Points, in no order, along strands that fork, close into loops and pass close to each other.
(in the rows, 128 means zero)
Two points are linked if the straight distance between their rows is under 153. Some points are linked to none.
J_425: [124 147 134 148 112  82  98  61  88  97 170 129 173  52 132 129 139  96
 100 159 140  82 104 125 157 128 103 157 112 104 134 143 156 136]
J_230: [156 106 185 184 178 150 155 111 123  92 125 112 163 114 112 123 132 156
 151 110 130 117  66 115 194 155 110 145  77 114 126  96  99 129]
J_935: [151  95  53 112 185 155 107  98  93 179 123 117  70 145 121  94 145 128
 116 140 121 159 128 121 171 147 157 122 134 178 130 154 125 147]
J_761: [112 173 207 148  87 157 148 121 145 192 113 150 119 182 116 109 102 176
 116 128 155 130 182 199 112 108 123 160 125 106 131 161 131 120]
J_319: [111 138  56 159 115 127 133 160  43 114  84 151 104 156 130 120 119  58
  92 143 165 153 167 133 106 138 141 126 161 132 149  82 101 127]
J_193: [172 123 147 163 118 148 155  95 181 132 132  76 114 119 157 192  79 117
 124  89 118 151 120 144 103 140 161 146 191 112  78 167  96  77]
J_863: [146  98 143 116 121  81 130 109 160 141 101 152 120 130 106  97  53 144
 160 104  85 134 164 123 117  69 164 160 158  76  80 146  78 130]
J_776: [ 74 145  16 101 163 140 118  93  82 134 150 120  88 135 124 138 109 159
 102 168 143 172 116  95 115 141 136  87 191 146 138 109 115 136]
J_183: [153 151 162 205 156 149 191 141 134  84 166 150 187  71 138 139 126 136
  96 127 126 111 114 135 109 161 131 135 129  99 144 103 111  74]
J_91: [ 98 107 167 106 120 140 100 111 171 192 134 134 136 165 111 124 117 147
 181 111 121 158 106 164 125  90  99 145 115 154 115 153 173 134]
J_448: [175 120 156  99 104 122 114  71 129 116 116 122 106  87 147  58 155  62
 131 117 119 126 119 117 157 138 136 148 126  97 141 114 114 157]
J_356: [135 132 100 102 138 126 130 124 136 133 129  92 114 150 168 150 147 133
  75 115 155 136  76 103 168 127 109  94  80 142 147 120 125 155]
J_298: [ 82 162  28 134 152  94 101 106 126 102 164 142 109 127 140 127 104 163
  80 161 148 127 132 122 123 114 125  99 180 128 116 117  98 139]
J_904: [147 104 109 152 133 142 145 158 175 132 149  82  96 135 185 162  94  91
 143  88  97 136  97 143  93 157 160 111 164  97 110 150  72  86]
J_996: [171  97 134 109 111 140 126  89 153 109  84 169 138 109 152  37 121  83
 166 131 127 143 130 124 129 126 130 161 105 130 128  77 117 131]
J_75: [119  95  69  97 142  89 133 171 140 111  80 137 139 134 138 123  64 121
 112 130 103 143 117 115 150  96 134 134  97 126 112 102  90 120]
J_846: [106 131 141 148 103 142 150 131 149 163 143 150  88 185 122  94 179 121
 134 161 151 149 144 193 122 111 104 109 139 126 160 152 127 163]
J_265: [ 84 150 107  98 143 131 125 167 109  91 106 141  88 140 147 176  69 126
 133 108 112 117 144  69  98 122 134  68  84 146  98 103 108  98]
J_929: [159 111 120 119 124  75 110  80 164 154 132 128 133 117 107  82  89 159
 126 112 105 127 120 136 148  52 161 169 164 127  95 164  89 141]
J_725: [ 92 126  36 133 129 129 123 177  84 132  56 115 108 160 129 150  72 113
 102 155 151 161 162 139 111 114 151 120 167 156 121 129 112  90]
J_308: [119 143  77 118 110 151  91 128  56 106  93 161 106 144 161 127 150  74
 100 121 169 149 123 109  93 146 123 133 137 165 141  54 136 125]
J_944: [ 78 109  74 143 147 155  84  98 144 153 157 134  81 135 143 136 112 150
 153 103 116 112 126 121 133 119  94 117 109 212 129 148 106 108]
J_523: [158 102 148 118 113  84  92 105 146 161  85 137 149 150 130  60 150 143
 148  95  80 131 107 122 148  54 150 170 131 141  91 156 126 133]
J_160: [125  88 129 121 133 124 154 157 131 120  75 148 125 140  94  93  73 141
 151 137  96 117 152 112 122 109 159 154 121 104 101 126  82 129]
J_327: [160 131 127 132 106 135  53 174  85  83 100 144 169 135 149 151 166 113
 125 103 100  84 143 108 157 153 108 180  77 185  99 100 134 117]
J_753: [140 146 184 204 128 152 134 147 110  79 119 107 135 142 101 143 142 144
 111 130 139 110  93 150 129 133 158 155 159 102  93 152 126 113]
J_40: [174 130 103 131 101  63 118 133 114 123 129  96 176 100 149 115 134 131
 108 106 101  79 174 109 196 140 112 162 146 173 171  95 145 153]
J_343: [ 89 172 111 174 117 134 161 139 143 152 155 135  88 155 134 127 117 157
 131 148 156 117 159 167 112 129 122 107 147 126 167 146  95 140]
J_429: [136 104 187 125 146 142 136 127 170 115  81 155 148 137 107  49 130 134
 178 128 129 138 105 141 132 118  93 141 107 105 147  70 101 149]
J_271: [145 112  69 106 196 116 137 182  70  98 127 160 154  81 102 125 137 108
 109 142 108 153 118  93 100 165 160 106 131 137 152  81 132 122]
J_370: [147  77  91  77 196 144 109 137 139 144 131 146 123 131 112 110 134 138
 145 134 101 159  91 118 142 152 137 122 109 187 117 139 132 129]
J_912: [143 154 136 109 122 110 140 104 151 130 105 117 130 156 160 120 147 170
  72 133 159 144  75 125 193  68 102 122  90 119 118 128 100 140]
J_877: [ 94 116 164 100  91 147 159 121 151 165 116 105 140 144 105 131  94 157
 175 138 169 157  94 159 122 103 114 141 109 170 158 132 165 126]
J_687: [146 160 121  79  98 158 102 145  91  95 115 145 148  99 152 134 199  85
 138 128 153 151 123  91  69 171 121 134 108 166 166  68 159 138]
J_643: [128  89 121  84 159 143 114 161 162 136 138 152 144 109 129 111 158 127
 173 134 127 159 114 143 102 152 123 108 127 185 159 115 147 135]
J_226: [143 117 153  90 119 153 212 115 166 177  82 100 127 163 136 104  64 198
 150 116 178 139 124 117 104 140 119 130 120  90 172 105  99 140]
J_451: [103 101 139 160 129 151 183 148 121  94  44 115 118 161  92 150  53 184
 149 148 139 130 125  95 123 100 141 138 110 101  91 149  71 100]
J_903: [147 116 134 144 109 135  33 142  99  99 136 131 162 126 131 166 219  97
 134 137 108  76 122 122 122 152  91 171  78 128  98 127 141 128]
J_700: [ 92 176 102 134 141 157 181 132 116 195 158 118  89 178 115 120 129 204
 115 164 178 124 161 115 127 146 126  93 125 144 159 146 120 161]
J_909: [110 108  65 138 181 109 116 191  82 106 121 151 138 128  90 157 122 140
 131 132 105 125 167 101 110 147 141 101 145 175 114 113 146 109]
J_803: [152 130 138 149 178 103 164 158 139 141 177 125 131 127 105 123 142 169
 118 126 105  95 135 121 171 145 142  90 148  95 135 129 112 144]
J_46: [127  81  88 153 141 105 115 141 154 116 148 119 107  93 169 155 136  85
 124 122 107 133  72 158 110 156 131 132 150 121 147 145  97 119]
J_80: [ 89 111 174 134 142 129 105 142 126 178 146 105 136 170  41 115 123 172
 189  91 105 113 110 140 140  81 119 117 137 135 126 175 183 168]
J_993: [117 168 143 131  96 141 142  91  90 133 201 133  62 140 179 154 137  97
  98 114 156 106 106  83 144 144 107 107 109  93 139 112 101 155]
J_386: [130 117 163 122 149  95 156 138 160 123 130 136 127 106 119 165  81 160
 150 128  87 111 204 142  85 111 148  90 194 116  77 143 164  54]
J_969: [157 136 154  90  71 167 113  79 156 113 101 105 129  86 155  88 203  62
 149 136 149 151 119 146 138 152  99 161 139  89 162 125 124 125]
J_916: [178 106 125  97 112 150 135 125 147 166  60  89 150 142 154 125  92 154
 127  83 131 135  98  96 149 149 152 163  65 194 136 131 100 121]
J_220: [159 135 131  87 108 160  48 126 114 102 135 138 159 119 152 150 252  94
 130 141 141 123 125 103  81 160  83 138  87 147 115  93 174 136]
J_958: [127 140 146 168 168 145 175 161 124 124 165 122 158 109 131 137 138 145
 124 132 132 113  98 113 152 172 132 103  97 120 156 107 121 109]
J_377: [178 126 122  97 109 101  75 160 121  95 108 126 169 116 149 122 171 146
 110  93 108  94 137  96 153 155 100 145 123 187 137  71 143 132]
J_759: [179 126 136  83 128 157 198 134 153 182  84  81 123 159 172 100  99 156
 119 102 152 139 124 103 125 157 152 125  81 119 144 105 105 129]
J_940: [135 143 164 144 101 180  95 109 136 136 133 101 140  96 124 133 241  68
 166 150 143 140 109 164 142 180  78 143 122  98 177 154 160 128]
J_786: [ 76 168 156 157  81 104 120 105  92  84 164 123 106  99 158 197 129 108
  79 143 155 122  72 125  89 108 116 121 152  48 100 126 131 119]
J_591: [122 107 164 120 138 116 157 126 147 161 150 117 155  91  83 139  85 133
 181 133 111 127 164 148 112 121 146 126 165 128 113 159 183 107]
J_638: [159 148 113  96  80  68 137 166 159 118 124 100 171 103 162 122 101 119
 115 113 102  86 164 130 145 131 149 144 159 117 178  84 133 143]
J_873: [152 155 156 108 142 133 166 111 149 181 143 167 129 126 102  66 171 154
  80 178 177 141 195 169 177 131 138  96  92 125 165 157 148 160]
J_72: [149 152 187 205 133 130  90 153 103 104 155  93 137 139 123 166 186 137
  94 124 115  80 103 137 136 151 134 150 150  64  99 136 137 146]
J_757: [142  92 109 124 151 103 116 150 128 141 144 127 135 111  86  93 199  97
 191 118 105 149 154 126  87 175 124 112 135 182 212 106 158 176]
J_584: [157 171 189 143 119 149 152 117 156 149 147 103 151 101 124 129 217  98
 122 149 139 145 158 175 172 168  87 118 128  68 178 150 160 147]
J_295: [106 103  89 104 141 140 101  41 145 128 165 129  83  94 126 108  96 143
 171 114 120 120 115 106 127 119 126 136 156 180  91 128 109 110]
J_956: [135 134 203 126 109 193 133 159 113 126 110 149 140 164 107 113 148 125
 167 126 138 125 124 120 115 149 131 137  92 137 105 101 159 118]
J_507: [144 173 169 160 143 125 169 126 186 140 121 143 137 118 119 148  82 190
 113 125 138 113 213 175  80 132 145 117 194 101  78 139 132  78]
J_501: [ 75 148 125 117  88  98 136 111  67  82 154 162 146  73 127 168  95  61
 122 158 122 125 137 112  95  92 117 110  96  86 132 149 164  93]
J_258: [138 154 197 136 142 123 160 139 154 154 130 114 167 126  92  97 174 134
 120 155 156 139 152 170 193 135 104 100 112  90 184 153 156 168]
J_526: [169  80 134 121 125 143 128 155 170 143  46  94 140 157 149 106 141 139
 126 102 105 168  82 133 157 108 148 153  86 173 133 143  96 112]
J_408: [126  75  98 153 124 119  72 136 114 139 140 135 117 154 108  99 185  62
 178 115  81 129 167 151 104 153 103 143 121 172 148 143 144 169]
J_479: [118 138 116  99 107 108  95 134 120  94 149 142 125 134 162 180 107 118
 101 101 114 104 141  86 137 107 140 117  96 146  81 116 149 113]
J_689: [136 103 198 165 142 131 139 114 140  80  92 136 170 126  95 109 112 134
 159 122 140 137  54 131 170 110  77 156  82  87 137  93 109 149]
J_90: [110 130 167 173 144 154 171 165 156  94  93 110 140 166  98 159  86 176
 123 131 148 134  91 133 136 104 142 124 137  99  84 127  97 102]
J_518: [100 124  81  60  94 135 151 113 132 150 132 146  47 127 144 112  72 101
 145 139 124 160 132 104  80 123 152 119 179 137 123 119 111 123]
J_999: [ 94 185 171 167 106 126 147  87 101 120 200 121  66 132 143 185 120 120
  97 133 170 122 113 138 125 120 101 108 144  68 119 159 109 128]
J_384: [127 108 132 103 154 120 130 107 121 111 125 167 175 110 101  74 130 128
 117 176 160 128 112 132 174 103 106 129  69 145 120 120 172 134]
J_198: [136 116 121  97 186 106 155 156 150 168 167 132 139 162  91 111 172 173
 123 151 117 122 156 107 168 130 131  77 122 121 140 141 167 165]
J_294: [134 130  95 135 163 110 128 176  80  67 103 121 165  73 116 138 154 121
  92 127 138 133  71  94 100 144 158 126 125 134 169  65 135 139]
J_662: [ 94 123  63 143 150  90  98 116 161  91 180 130 109 101 181 159 126 138
  95 144 138 116  89 127 104 119 104 106 170 117 125 107 104 124]
J_579: [127 131 130 106 109  93 121  93  87 103 186 173 163  78 133 126 115  45
 116 161 122 117 147 128 125 116 125 130  97  61 106 157 168 118]
J_38: [ 99  90 106 167 150 160  65 136  97 127 132 143  89 138 128 127 135 103
 184  96  99 118 121 133 124 148 112 146  99 209 134 150 107 142]
J_546: [116 160 192 161  79 169  99 126 141 190 142 156 110 198 131  97 165 122
 150 127 119 128 170 193 100  99 107 148 150 117 118 169 144 150]
J_256: [135 158 171 167 119 112 127 106 159 146 169  81 111 110 155 207  98 105
 133  76  72 113 154 159 134 138 129 148 176  91 102 166 134 110]
J_97: [145 138 144 120 143 123 110  92 118 112 181 114 100 130 172 160 172 127
  83 100 144  98  81  75 169 145 119  94  80 102 118 105 132 162]
J_954: [144 155 163 149 106 116 108 129 139 147 174  74 129 154 148 202 155 134
  89  96 105 103 115 139 162 132 123 138 156  77 118 160 132 146]
J_277: [ 80 116 126 162 140 130 114 148 103 157 147 119 111 184  46 112 143 165
 144 138 120 111 145 140 135  79 138 118 150 133 116 203 142 164]
J_693: [ 70 140  70 122 131 122 116 189  89  92  76 125 106 160 109 183  88 118
 121 135 123 135 169 113  98 104 143  86 127 155 119 127 137 104]
J_751: [139 150 100 113 167 131 173 151 156 187 145 146 139 162  95  94 157 202
  85 188 159 137 185 148 154 146 148  77 121 127 145 160 140 155]
J_587: [ 98 112 127  67  83 125 144 129 138 130 104 134  80 110 123 125  61 106
 182 120 115 139 177 109  54 110 175 110 158 123 118 142 134 105]
J_96: [142 177 193 162 122 150 167 125 189 177  96 142 159 176 128 159  94 200
  93  94 131 120 188 173  99 139 137 162 145 108  75 148 133  96]
J_780: [133 137 123 139 140  83 135  87  99  99 162 148 192  54 115 106 119 139
 110 152 142  94 120 137 176 121 104 134 111 168 149 122 171 125]
J_70: [ 87 148 129 159  88 132 159 102  98  56 135 146 136  68 160 164  99  83
  95 147 144 133 109 134  71 110 128 147 129  83 128 108 109  71]
J_438: [ 93 114  51  77 145 150 106  60  99 128 173 138  58 103 125 130 105 126
 144 149 124 155 107  98 108 125 149 103 159 145  96 148 123 130]
J_151: [160  80  78 107 127  98 116 177 134 121  48 105 140 150 142 133  96 102
  96 120  97 158 100 140 160  98 159 163 119 157 109 140 113 123]
J_108: [115 141 125  83  58 112 115 114 106 113 133 137 141  96 120 122  95  73
 171 122 123 125 159 105  60 111 163 128 174 139 134 143 186 119]

A fork is a point with three links, a tip a point with one. Leave the first point through the second and follow the links. Name the first fork or tip that comes.
J_97, J_993 | J_384
J_72, J_954 | J_438
J_579, J_501 | J_912
J_377, J_327 | J_693
J_689, J_429 | J_751
J_662, J_46 | J_160
J_873, J_258 | J_958
J_308, J_687 | J_638

How many points has the smallest loop of links through each point below? Write none if it is on no loop.
J_75 | none
J_198 | 14
J_40 | none

A piece is all that can be reached along the links. How many separate loops has the piece of each point below (a circle has one, a figure eight two, a Y none), and how many tips (points with one link)?
J_687 | loops 0, tips 3
J_151 | loops 0, tips 4
J_912 | loops 0, tips 2
J_940 | loops 1, tips 2
J_277 | loops 0, tips 2
